The views of a scene show one set of named points, each view turned or mirrored, and shifted as a whole, with a little noise and some points left out.
In the rows, 100 means zero.

Scene 1
View 1
j_416: 127  105  87  106  98  90  135  99  150  105  101  91  115  91  100  109  107  92  93  102  144  123  87  120  105  108  69  87  117  83  70  108  102  105  113  109
j_641: 118  82  86  90  115  94  100  126  104  104  94  100  100  71  112  97  134  101  103  89  91  102  82  119  91  81  86  85  109  99  96  95  103  91  108  115
j_676: 112  77  94  74  123  114  108  108  113  96  81  93  117  79  107  92  107  104  104  106  103  102  81  106  86  100  97  76  107  98  81  108  94  100  100  114
j_28: 98  78  95  75  121  121  104  99  128  95  84  102  137  84  118  85  102  107  102  113  106  99  114  98  89  106  103  76  90  102  117  99  101  111  96  97
j_436: 111  87  91  88  113  107  111  105  128  98  90  99  122  83  112  96  111  101  100  105  112  107  99  110  92  100  90  80  100  96  101  99  103  104  103  104
j_289: 112  85  95  71  122  126  133  78  146  92  77  83  136  97  100  92  74  101  97  125  143  116  85  101  93  131  95  72  111  87  62  121  87  116  97  109
j_705: 123  86  94  81  118  110  129  95  133  96  84  84  116  88  99  100  93  99  100  111  133  115  71  111  95  115  87  76  117  88  56  117  89  103  102  118
j_825: 110  98  95  88  109  118  135  79  163  96  87  90  142  101  104  97  81  97  92  124  154  121  106  103  101  129  83  77  102  87  82  111  97  119  103  97
j_89: 107  89  93  85  111  116  120  89  149  97  89  97  139  95  112  93  91  101  97  117  132  111  109  101  98  117  92  79  96  93  100  104  101  117  102  96
j_417: 108  74  90  79  123  108  93  122  101  98  88  102  111  71  115  90  126  105  106  95  83  96  92  110  85  85  100  80  99  105  106  97  102  94  102  112
j_796: 121  91  86  99  106  89  109  118  122  106  99  101  105  78  108  101  129  98  100  92  108  108  88  119  97  88  80  86  109  95  96  95  105  97  112  112
j_303: 113  88  91  88  111  107  113  103  129  100  90  97  121  84  110  96  109  100  100  105  117  107  95  111  95  103  88  80  103  94  93  102  99  107  105  105
j_231: 114  90  88  94  108  97  106  115  123  104  97  101  115  80  114  98  125  100  98  97  104  105  101  114  95  91  86  85  102  97  107  94  108  101  108  104
View 2
j_89: 89  122  67  90  118  103  79  113  71  123  113  97  123  115  85  69  115  101  101  103  79  117  105  96  102  110  118  121  87  94  102  93  103  116  96  111
j_641: 98  92  104  63  102  114  85  102  105  92  109  112  104  97  100  99  89  120  99  61  85  111  88  123  68  123  118  115  78  104  84  120  129  122  95  117
j_231: 94  110  95  74  114  106  89  104  91  103  107  104  112  106  100  87  96  111  103  70  85  114  98  112  77  115  113  117  75  98  86  111  128  115  102  123
j_436: 93  110  84  77  112  106  84  108  86  110  110  105  115  106  93  83  102  110  100  83  83  112  98  107  86  116  116  120  83  97  91  107  116  117  97  115
j_289: 91  93  58  86  100  113  54  127  73  128  121  102  119  110  70  70  123  100  97  131  72  122  99  94  115  111  148  127  108  103  123  91  83  123  83  84
j_416: 106  101  102  82  98  110  73  113  84  110  115  81  105  113  104  76  105  104  105  98  86  135  99  89  96  86  147  113  100  105  109  98  129  91  107  113
j_676: 90  89  79  68  105  116  74  110  95  104  112  119  113  98  80  92  101  117  94  83  78  104  89  121  82  134  119  123  85  103  97  112  102  137  82  103
j_303: 94  105  86  78  109  108  82  109  87  109  112  102  114  107  93  81  103  108  100  86  82  114  98  107  87  114  123  119  85  100  95  105  115  116  96  115
j_28: 83  119  64  83  124  103  87  109  78  117  108  113  126  108  82  78  109  108  99  88  79  102  102  112  89  130  100  125  74  90  90  103  100  133  91  114
j_825: 94  119  68  95  112  102  70  120  66  128  117  86  122  119  88  61  122  96  104  121  79  127  107  83  112  95  135  122  98  95  114  86  104  104  99  105
j_705: 100  83  85  75  91  118  61  118  88  109  118  101  108  104  84  82  111  107  98  107  77  125  92  102  97  106  151  119  104  108  115  103  106  116  89  94
j_796: 100  100  107  70  104  111  86  102  97  97  109  101  105  102  106  91  92  114  102  68  87  118  93  111  74  109  122  114  82  103  88  114  133  109  102  122
j_417: 89  98  89  65  111  112  89  102  99  97  106  122  112  97  89  98  92  120  97  63  82  100  91  127  70  137  105  120  73  99  83  119  115  136  91  116
View 3
j_676: 92  101  126  102  111  101  109  110  104  88  132  119  107  104  79  114  109  106  70  74  116  103  115  81  104  88  106  87  101  108  112  101  101  90  74  118
j_641: 113  103  119  92  114  122  117  104  102  85  143  125  103  108  85  114  118  96  74  101  89  94  118  86  104  93  116  87  91  128  93  111  101  99  70  120
j_231: 110  92  117  95  113  107  110  92  96  90  122  108  104  117  90  118  107  104  84  99  87  100  114  92  102  104  114  84  95  118  93  102  102  95  69  110
j_28: 90  94  121  111  109  89  93  96  103  97  107  91  109  116  90  135  105  119  77  71  101  115  108  98  106  95  119  86  110  99  107  83  104  85  66  114
j_289: 73  76  136  109  102  62  106  106  89  91  106  106  112  109  72  94  83  116  76  51  158  105  116  67  100  100  81  78  105  80  142  94  99  78  88  96
j_705: 92  84  131  98  108  86  118  106  91  84  125  123  108  108  74  89  91  102  78  75  137  94  121  68  100  102  85  81  94  101  127  108  96  89  88  98
j_436: 102  87  121  100  110  97  108  94  95  91  116  104  106  118  88  116  102  110  84  86  101  104  115  89  103  103  108  85  100  109  104  98  101  91  72  108
j_416: 113  67  123  88  108  85  125  87  77  84  112  113  101  122  81  84  86  101  97  101  114  88  120  71  97  125  84  76  86  107  112  113  96  91  86  84
j_303: 99  86  122  99  111  95  109  96  95  90  119  107  104  116  84  111  99  108  82  87  105  105  115  86  102  104  105  82  97  108  106  100  101  90  74  107
j_417: 102  109  120  101  114  117  105  108  111  91  138  116  106  106  87  128  120  103  67  87  89  104  113  95  107  84  124  92  100  121  95  100  105  94  65  126
j_89: 91  77  123  105  106  75  103  91  89  96  99  91  108  121  86  115  89  118  87  75  114  109  113  89  101  110  102  81  103  94  116  89  102  82  75  98
j_796: 117  91  119  91  113  112  120  94  93  85  130  116  101  116  86  106  107  99  85  106  89  94  118  85  101  106  109  85  92  123  94  113  99  97  72  105
View 4
j_28: 85  109  95  90  81  127  84  92  102  100  104  68  116  119  145  90  91  121  102  73  96  94  97  98  62  101  99  106  117  109  89  97  101  95  95  108
j_436: 97  109  102  96  84  119  99  101  108  96  105  83  110  106  118  96  83  112  105  81  97  97  101  101  79  99  101  92  112  103  92  98  97  92  98  113
j_303: 95  106  107  93  82  118  99  103  110  95  105  88  108  104  113  93  84  106  103  82  98  97  98  102  82  100  103  89  111  101  97  96  95  92  100  114
j_825: 75  80  106  80  76  112  77  91  129  84  111  101  108  83  125  77  112  94  111  89  119  97  80  85  61  89  125  89  108  83  122  98  102  78  100  111
j_231: 105  117  101  106  82  116  111  102  104  97  103  83  107  104  106  104  76  120  106  80  94  101  106  102  89  96  95  93  108  107  83  96  97  94  99  113
j_705: 90  96  127  84  86  123  95  115  120  97  103  105  105  100  111  77  86  75  103  91  105  97  92  115  89  115  112  76  114  87  125  95  89  87  102  119
j_417: 106  125  107  104  89  129  108  110  92  110  99  70  114  129  122  99  66  115  98  74  81  95  112  118  91  114  83  95  118  115  77  96  89  101  98  113
j_676: 95  112  115  90  89  129  94  111  103  106  100  84  111  122  124  87  79  94  98  80  92  95  99  118  85  117  96  88  119  103  100  97  89  97  99  116
j_641: 117  128  116  111  91  122  123  116  97  106  97  84  106  114  94  105  57  106  100  81  83  99  114  124  110  114  84  83  113  109  83  94  87  99  100  117
j_289: 69  79  125  67  83  127  67  105  125  95  104  102  111  103  138  62  107  69  103  92  114  93  77  108  65  115  123  86  119  83  136  97  92  86  100  115
j_89: 81  94  99  86  77  118  82  90  117  91  109  87  109  99  131  84  101  107  108  82  109  98  89  89  62  93  115  96  110  94  106  97  101  86  97  110
j_416: 98  94  113  96  81  107  109  104  124  84  106  113  98  75  86  93  88  92  113  93  109  103  94  95  93  91  117  74  102  83  113  94  96  82  103  119
View 5
j_676: 125  97  101  85  92  90  98  107  100  91  83  93  93  118  94  111  108  84  92  101  99  99  108  102  87  95  97  92  81  138  101  121  119  91  100  84
j_796: 98  88  97  92  100  88  86  120  84  85  99  88  89  112  109  105  96  102  107  99  101  99  107  95  104  116  78  96  86  116  89  103  108  90  89  96
j_303: 116  89  102  101  86  87  96  117  100  93  90  97  88  105  99  103  103  93  104  101  104  99  110  97  95  103  95  91  82  119  97  118  109  81  93  81
j_641: 102  93  91  80  108  91  87  115  77  86  97  84  97  123  106  112  99  98  95  97  96  99  107  96  103  112  75  97  93  135  93  102  113  100  89  103
j_705: 126  95  113  79  79  91  81  103  118  77  80  92  73  116  95  98  103  89  113  109  107  96  101  109  87  99  119  98  66  113  93  119  113  89  112  66
j_436: 115  89  99  103  88  87  98  120  96  97  91  99  93  104  100  107  104  92  102  100  102  99  114  96  96  102  91  89  84  121  100  118  108  80  90  83
j_28: 127  87  99  117  82  84  115  122  100  110  87  109  103  97  88  111  113  82  86  100  100  101  122  93  87  89  92  80  91  135  109  133  113  71  86  79
j_231: 103  87  95  103  96  86  94  124  86  94  99  96  93  107  104  106  100  97  99  98  98  99  113  92  102  110  79  91  89  122  94  109  106  83  85  92
j_289: 147  94  121  94  59  90  93  101  140  88  68  102  73  105  81  96  111  76  110  111  111  96  107  110  73  81  139  92  59  112  102  140  114  75  117  49
j_416: 108  84  112  97  76  88  75  119  108  77  93  92  67  103  107  86  94  104  130  106  115  96  101  100  102  118  107  101  66  87  85  109  100  78  102  72
j_825: 129  83  116  120  56  84  94  121  130  95  82  110  72  88  89  91  104  89  120  110  116  98  113  101  89  96  123  89  65  92  97  132  100  59  104  53
j_417: 110  94  89  88  106  89  103  115  78  97  92  91  106  119  99  118  106  89  82  96  93  101  115  94  93  99  75  89  97  148  103  115  119  95  86  101
j_89: 126  84  108  120  68  83  104  123  115  102  85  109  85  91  91  99  107  87  107  104  109  98  117  95  89  95  108  85  76  110  102  131  103  64  96  67
View 6
j_796: 100  76  109  102  92  114  107  99  130  102  82  117  100  91  96  104  69  129  87  100  104  100  93  119  84  102  89  84  110  110  119  112  113  93  100  75
j_289: 119  105  80  105  54  102  94  108  75  115  101  115  66  83  79  109  68  119  104  82  100  90  43  93  117  68  110  90  102  89  86  79  166  85  119  110
j_28: 98  92  100  105  95  91  78  81  103  90  71  105  75  76  105  96  97  121  91  98  119  118  68  82  100  94  105  93  102  93  112  104  143  107  120  92
j_436: 103  84  101  103  91  101  93  92  113  98  81  111  88  83  97  103  80  125  89  99  109  105  77  101  94  94  99  87  105  100  113  103  131  96  108  86
j_231: 98  78  105  102  98  105  99  92  126  95  78  113  95  87  101  102  79  127  86  104  110  106  86  107  85  102  95  86  109  104  121  111  119  99  104  79
j_417: 102  89  134  117  87  109  82  84  124  98  64  118  92  82  106  104  84  125  87  84  111  118  99  93  93  104  94  85  109  98  129  121  117  93  112  78
j_705: 117  94  96  108  59  113  105  111  97  117  99  123  83  90  81  111  59  123  99  83  94  89  69  110  103  82  100  84  109  98  99  93  142  80  110  97
j_676: 111  96  116  116  72  109  86  95  106  107  78  119  84  84  95  108  76  124  93  80  106  106  83  96  101  92  99  85  106  95  115  108  133  86  115  90
j_825: 107  88  58  90  82  94  106  105  89  101  104  106  72  85  84  102  75  123  97  110  105  88  40  104  102  76  109  91  99  97  85  79  156  101  110  105
j_416: 109  77  76  91  81  111  123  116  114  107  108  119  94  95  82  106  56  128  94  108  96  80  67  130  89  87  98  86  109  110  97  89  133  89  96  88
j_303: 103  85  97  102  87  105  98  97  112  100  86  112  87  86  94  103  76  125  91  97  106  102  75  104  94  92  99  85  107  102  110  102  132  96  108  87
j_641: 103  83  127  112  86  115  96  94  132  104  74  121  101  89  100  106  71  127  87  88  105  107  103  112  85  105  88  83  112  105  129  121  109  88  103  73

Which points are out of place in each view (at most two, in the order of its rows)? Write none if all are in place.
view 1: j_289
view 2: j_676
view 3: none
view 4: j_641
view 5: none
view 6: none

Scene 2
View 1
j_286: 125  108  64  89  123  101  113  104  112  114  92  103  91  92  114  105  114  95  120  92  77  69  99  113  109  109  87  107  94  120  90  75  130  104  105  104
j_995: 120  120  67  88  111  101  104  101  119  102  95  113  83  99  123  101  120  97  114  101  74  80  98  119  106  108  95  122  100  114  90  77  118  102  110  111
j_433: 107  111  85  92  94  104  94  109  128  90  106  121  91  120  119  91  118  96  85  91  87  90  129  135  81  106  112  145  91  94  90  75  89  107  104  105
j_33: 91  84  91  97  102  104  106  121  117  105  107  112  113  119  102  87  103  99  79  70  98  67  147  134  67  102  105  126  75  85  85  74  81  108  88  88
j_771: 99  106  92  87  87  106  97  115  129  76  117  131  87  133  115  87  112  80  73  81  95  83  135  140  73  105  126  154  89  70  86  84  67  105  103  100
j_512: 99  103  89  92  96  105  98  114  126  88  109  123  97  126  114  87  112  97  77  82  96  82  139  140  73  103  115  143  83  82  87  77  78  107  100  97
j_631: 75  72  104  110  92  109  88  126  124  107  104  114  133  131  95  78  104  124  57  65  109  78  177  147  42  102  105  138  64  84  81  63  66  113  78  80
j_57: 102  83  77  99  119  104  108  116  110  128  93  98  120  100  102  96  106  115  103  78  89  64  133  123  82  105  82  105  76  112  85  69  115  110  87  91
j_384: 106  116  92  90  88  105  91  110  132  78  111  128  82  131  120  91  119  90  78  92  92  95  129  139  79  106  120  153  94  83  87  79  77  105  107  106
j_900: 113  117  79  93  100  103  94  103  127  93  101  116  86  110  119  96  120  99  97  97  84  89  116  130  91  109  105  138  93  104  91  76  99  103  109  108
j_987: 109  102  78  83  104  100  110  114  118  94  110  118  92  120  115  93  111  81  92  80  87  69  121  129  87  104  112  132  88  85  87  83  90  103  101  101
j_158: 94  58  71  101  139  103  123  118  96  156  83  81  144  91  90  96  93  119  112  62  90  43  137  112  85  104  63  77  66  125  83  65  131  111  73  78
j_973: 123  101  61  83  125  101  121  108  106  116  97  102  94  94  113  104  110  85  124  86  75  58  95  110  113  106  89  99  92  112  89  81  129  101  104  102
j_219: 106  87  76  91  122  102  114  113  111  125  95  100  114  100  104  98  106  104  105  75  87  62  125  120  89  105  82  106  81  111  84  72  115  106  89  92
j_208: 85  84  96  99  94  108  96  121  122  101  107  116  115  125  103  85  107  110  70  71  101  76  158  142  58  102  106  137  73  84  84  70  74  110  86  89
j_984: 95  68  76  99  125  103  116  120  104  135  92  94  131  100  98  92  97  114  97  66  93  52  140  123  80  104  82  98  67  111  81  69  113  107  80  83
j_935: 90  72  83  99  114  104  108  122  111  126  99  104  128  114  98  88  100  113  88  66  96  60  148  129  70  103  90  111  71  100  83  67  98  110  80  85
j_368: 107  86  73  93  115  103  111  113  113  114  98  103  111  105  105  97  105  98  102  76  88  64  125  123  89  105  92  110  79  101  86  75  108  104  91  94
j_591: 106  111  86  95  96  104  95  106  125  95  100  119  92  117  118  93  117  104  90  94  87  84  127  132  83  105  104  137  91  102  88  73  95  108  105  103
j_266: 112  89  66  88  123  101  119  114  106  125  96  98  108  95  108  100  105  96  114  76  83  56  114  114  98  104  84  100  82  111  85  74  123  103  92  94
View 2
j_935: 92  97  106  97  125  103  79  97  82  121  113  82  101  87  103  98  124  80  115  103  118  143  103  106  91  138  111  103  95  110  106  121  94  94  80  106
j_591: 107  103  105  107  112  101  77  100  121  104  116  78  89  95  122  96  103  80  109  118  103  121  114  123  101  95  101  101  99  102  99  87  115  106  115  92
j_987: 109  112  109  118  116  89  87  101  112  94  116  68  99  88  137  106  109  83  104  109  101  128  108  127  98  106  104  105  91  116  100  87  112  108  108  99
j_512: 95  107  113  101  109  96  87  89  116  86  110  61  78  82  127  101  116  78  105  118  114  122  107  121  107  100  103  98  97  105  98  97  113  103  106  99
j_286: 129  106  82  124  128  105  67  122  108  148  138  102  135  124  120  97  77  85  119  102  82  137  120  125  84  111  102  110  97  109  101  76  115  105  113  95
j_384: 100  108  112  106  104  93  86  89  133  80  108  60  72  85  136  104  109  81  102  126  106  111  109  128  109  82  101  100  101  106  97  80  118  107  121  92
j_631: 75  90  117  80  110  104  83  81  95  95  101  69  68  73  91  93  135  78  111  118  130  130  102  106  106  122  114  90  101  96  103  126  94  94  84  104
j_208: 83  98  117  89  112  102  83  84  104  92  106  64  70  76  106  96  131  77  111  118  125  129  103  111  105  114  111  94  98  101  101  116  99  96  89  103
j_984: 97  101  99  103  132  103  76  107  74  138  121  89  121  95  97  94  116  81  119  96  110  151  103  105  82  148  111  103  92  110  107  122  94  94  76  110
j_219: 108  105  97  113  128  101  76  110  88  137  125  90  122  100  110  99  104  81  113  101  101  145  108  116  85  131  106  107  91  112  105  104  104  100  91  105
j_973: 129  118  87  131  132  96  78  124  98  138  136  92  143  111  135  104  86  88  111  93  82  140  113  128  83  122  103  113  89  123  102  78  116  106  106  100
j_368: 106  108  101  111  128  96  79  107  92  124  122  83  113  95  119  100  109  82  113  99  103  142  108  118  88  127  109  106  92  112  104  100  103  100  95  103
j_33: 89  102  113  98  118  98  85  90  96  100  110  68  86  81  112  101  128  78  107  110  119  135  102  115  100  122  107  98  95  111  102  115  103  98  90  102
j_771: 95  112  121  106  103  87  92  88  122  67  104  54  68  74  137  106  120  79  99  121  113  117  105  128  109  90  104  98  94  110  99  90  116  107  114  98
j_433: 103  105  104  106  109  99  81  96  124  95  116  72  82  91  126  97  106  82  109  119  105  120  110  125  106  90  100  100  100  102  96  86  116  105  115  93
j_900: 113  106  100  109  112  101  79  102  125  107  123  80  97  102  125  99  95  82  108  118  95  121  116  124  99  91  100  105  100  103  97  80  119  106  119  95
j_57: 100  98  97  105  125  108  74  108  88  137  123  95  116  103  100  93  107  80  119  101  104  144  107  109  87  132  108  104  96  107  103  108  99  96  88  104
View 3
j_286: 84  84  118  103  134  130  89  81  121  100  106  102  81  97  120  82  113  79  71  80  86  86  72  112  86  93  103  118  103  112  124  101  88  115  112  85
j_368: 84  95  106  96  104  114  85  74  118  113  103  89  84  98  133  77  116  98  90  82  110  87  101  119  92  83  109  110  107  100  117  102  82  123  100  90
j_57: 80  104  109  89  103  123  89  82  114  118  101  89  77  108  140  68  124  106  97  81  109  83  103  107  94  78  115  118  113  90  110  100  86  119  106  87
j_995: 85  85  120  108  139  123  81  89  125  91  108  103  94  89  123  91  100  84  71  96  83  91  82  118  94  94  92  118  96  127  127  102  99  113  103  93
j_973: 84  81  117  106  129  125  90  71  124  103  106  105  79  94  118  83  117  73  71  74  89  82  69  116  82  98  105  115  103  108  125  106  78  120  111  81
j_158: 74  103  109  76  93  134  104  73  106  137  98  88  52  118  140  46  147  103  95  54  118  74  91  88  83  76  133  120  127  57  100  98  69  120  121  71
j_987: 87  92  103  111  101  102  74  74  126  104  102  83  101  86  127  100  101  96  93  97  108  89  106  139  101  89  96  101  95  123  123  102  81  130  84  99
j_935: 80  109  100  88  80  114  87  80  113  127  100  79  80  107  143  69  126  116  105  82  124  85  120  114  99  71  116  108  115  87  106  99  77  128  95  90
j_208: 86  112  93  95  76  99  72  87  118  115  96  72  98  98  150  85  107  129  114  107  127  89  143  133  108  67  104  104  104  105  108  97  88  132  79  103
j_266: 80  90  111  97  111  126  93  75  119  114  103  95  73  100  126  73  124  87  82  70  102  81  83  110  86  88  113  115  109  97  118  102  77  121  110  81
j_433: 91  102  105  109  109  107  69  92  125  97  100  84  109  90  136  99  90  110  93  114  103  96  117  136  104  83  90  109  93  130  121  100  101  121  81  106
j_771: 91  101  94  115  91  88  60  82  128  97  102  73  117  79  136  111  87  110  104  117  117  93  130  158  107  80  87  93  90  135  121  101  85  136  66  108
j_219: 81  96  110  93  108  122  89  76  116  116  102  90  76  102  132  72  124  97  89  76  105  82  95  111  90  84  110  115  108  96  113  99  82  120  107  85
j_900: 89  94  112  106  123  113  73  91  126  91  105  93  105  88  131  97  93  101  85  108  93  93  105  129  102  84  90  112  93  128  123  102  101  115  92  100
j_384: 92  99  102  114  104  97  62  89  127  89  104  82  117  79  135  111  84  110  94  122  107  95  124  147  110  84  84  101  87  139  124  102  99  128  73  110
j_591: 90  100  108  105  113  112  75  93  123  99  103  87  106  92  137  95  97  108  92  111  103  92  111  128  101  82  91  109  97  125  120  99  101  120  90  102
j_33: 83  108  94  98  82  102  74  80  119  115  100  76  95  98  140  83  112  116  109  97  124  86  127  131  102  73  107  100  105  102  111  100  80  129  84  98
View 4
j_512: 84  92  73  113  100  66  92  97  81  104  103  78  90  90  105  118  104  110  104  119  110  83  94  92  98  89  104  95  100  86  84  114  125  123  107  101
j_266: 103  91  77  75  89  91  101  101  113  123  96  91  106  85  137  81  99  114  94  106  93  125  140  102  110  108  81  98  102  111  128  119  102  110  116  97
j_57: 107  87  88  92  91  83  109  102  110  124  94  81  93  84  134  80  104  116  103  111  95  111  118  113  101  87  75  102  94  117  130  114  107  111  118  98
j_984: 104  85  95  84  90  85  110  95  107  124  95  76  97  82  140  82  99  122  102  107  97  114  110  118  89  81  65  105  86  121  141  115  102  110  126  102
j_987: 80  97  61  92  98  77  90  95  88  106  104  87  99  90  110  114  101  107  97  113  105  100  117  90  104  106  104  95  105  86  91  117  115  119  106  98
j_158: 118  81  104  70  85  96  118  98  120  137  92  80  100  82  155  63  96  128  98  101  90  129  122  132  89  82  48  108  82  133  166  116  91  106  132  102
j_433: 90  97  66  118  99  68  95  102  88  105  101  84  87  90  106  110  110  106  103  124  102  89  109  84  110  97  109  91  105  89  83  114  126  118  99  94
j_384: 79  100  59  121  102  64  87  99  80  100  103  83  89  93  95  122  109  104  103  127  107  78  101  80  109  100  117  90  107  79  68  115  130  123  95  100
j_219: 102  89  81  86  90  85  106  100  109  119  94  85  100  85  135  82  100  116  99  111  93  114  125  108  103  98  78  100  97  112  128  119  104  110  117  97
j_368: 97  93  79  86  94  84  101  98  103  117  98  85  100  86  129  92  100  114  100  111  100  110  121  103  101  99  84  98  98  104  118  117  108  114  114  101
j_591: 102  96  76  122  98  69  103  107  100  114  96  83  83  88  112  91  113  106  105  123  93  90  113  93  116  94  100  94  106  100  95  112  125  116  104  93
j_935: 101  84  95  93  93  80  108  94  96  123  99  75  92  86  129  95  104  120  107  109  105  100  95  117  86  73  70  106  85  110  128  114  108  115  122  105
j_771: 71  95  64  111  103  68  84  91  72  100  109  78  91  89  94  134  105  107  103  124  117  78  89  85  94  93  114  95  101  74  73  116  126  127  102  103
j_33: 90  87  86  100  98  74  98  89  86  112  104  75  90  86  115  113  101  117  106  114  110  90  89  107  86  80  85  101  89  96  108  114  114  120  115  104
j_631: 97  83  98  116  99  65  105  90  81  114  99  65  75  87  111  112  110  120  115  121  112  76  62  116  79  58  77  107  83  98  109  111  121  122  118  106
j_208: 90  86  88  113  99  67  99  92  80  111  103  69  82  87  108  115  107  115  109  121  111  79  74  108  86  71  88  103  90  94  102  111  123  121  112  103
j_973: 100  97  62  75  91  92  98  107  115  118  94  101  111  86  136  81  97  105  90  105  88  131  162  90  121  126  94  90  108  107  118  122  102  108  108  95
j_995: 99  102  58  102  93  79  99  112  110  112  94  97  98  89  123  82  108  99  93  120  88  114  152  79  134  120  108  86  118  101  94  116  116  111  97  87
j_286: 104  96  66  88  90  88  102  111  118  119  93  100  108  88  135  77  104  106  93  111  86  123  158  89  126  122  95  90  112  111  112  118  106  107  108  90

Which points are out of place in each view (at most two, in the order of its rows)? Write none if all are in place.
view 1: j_631
view 2: j_286
view 3: none
view 4: j_591
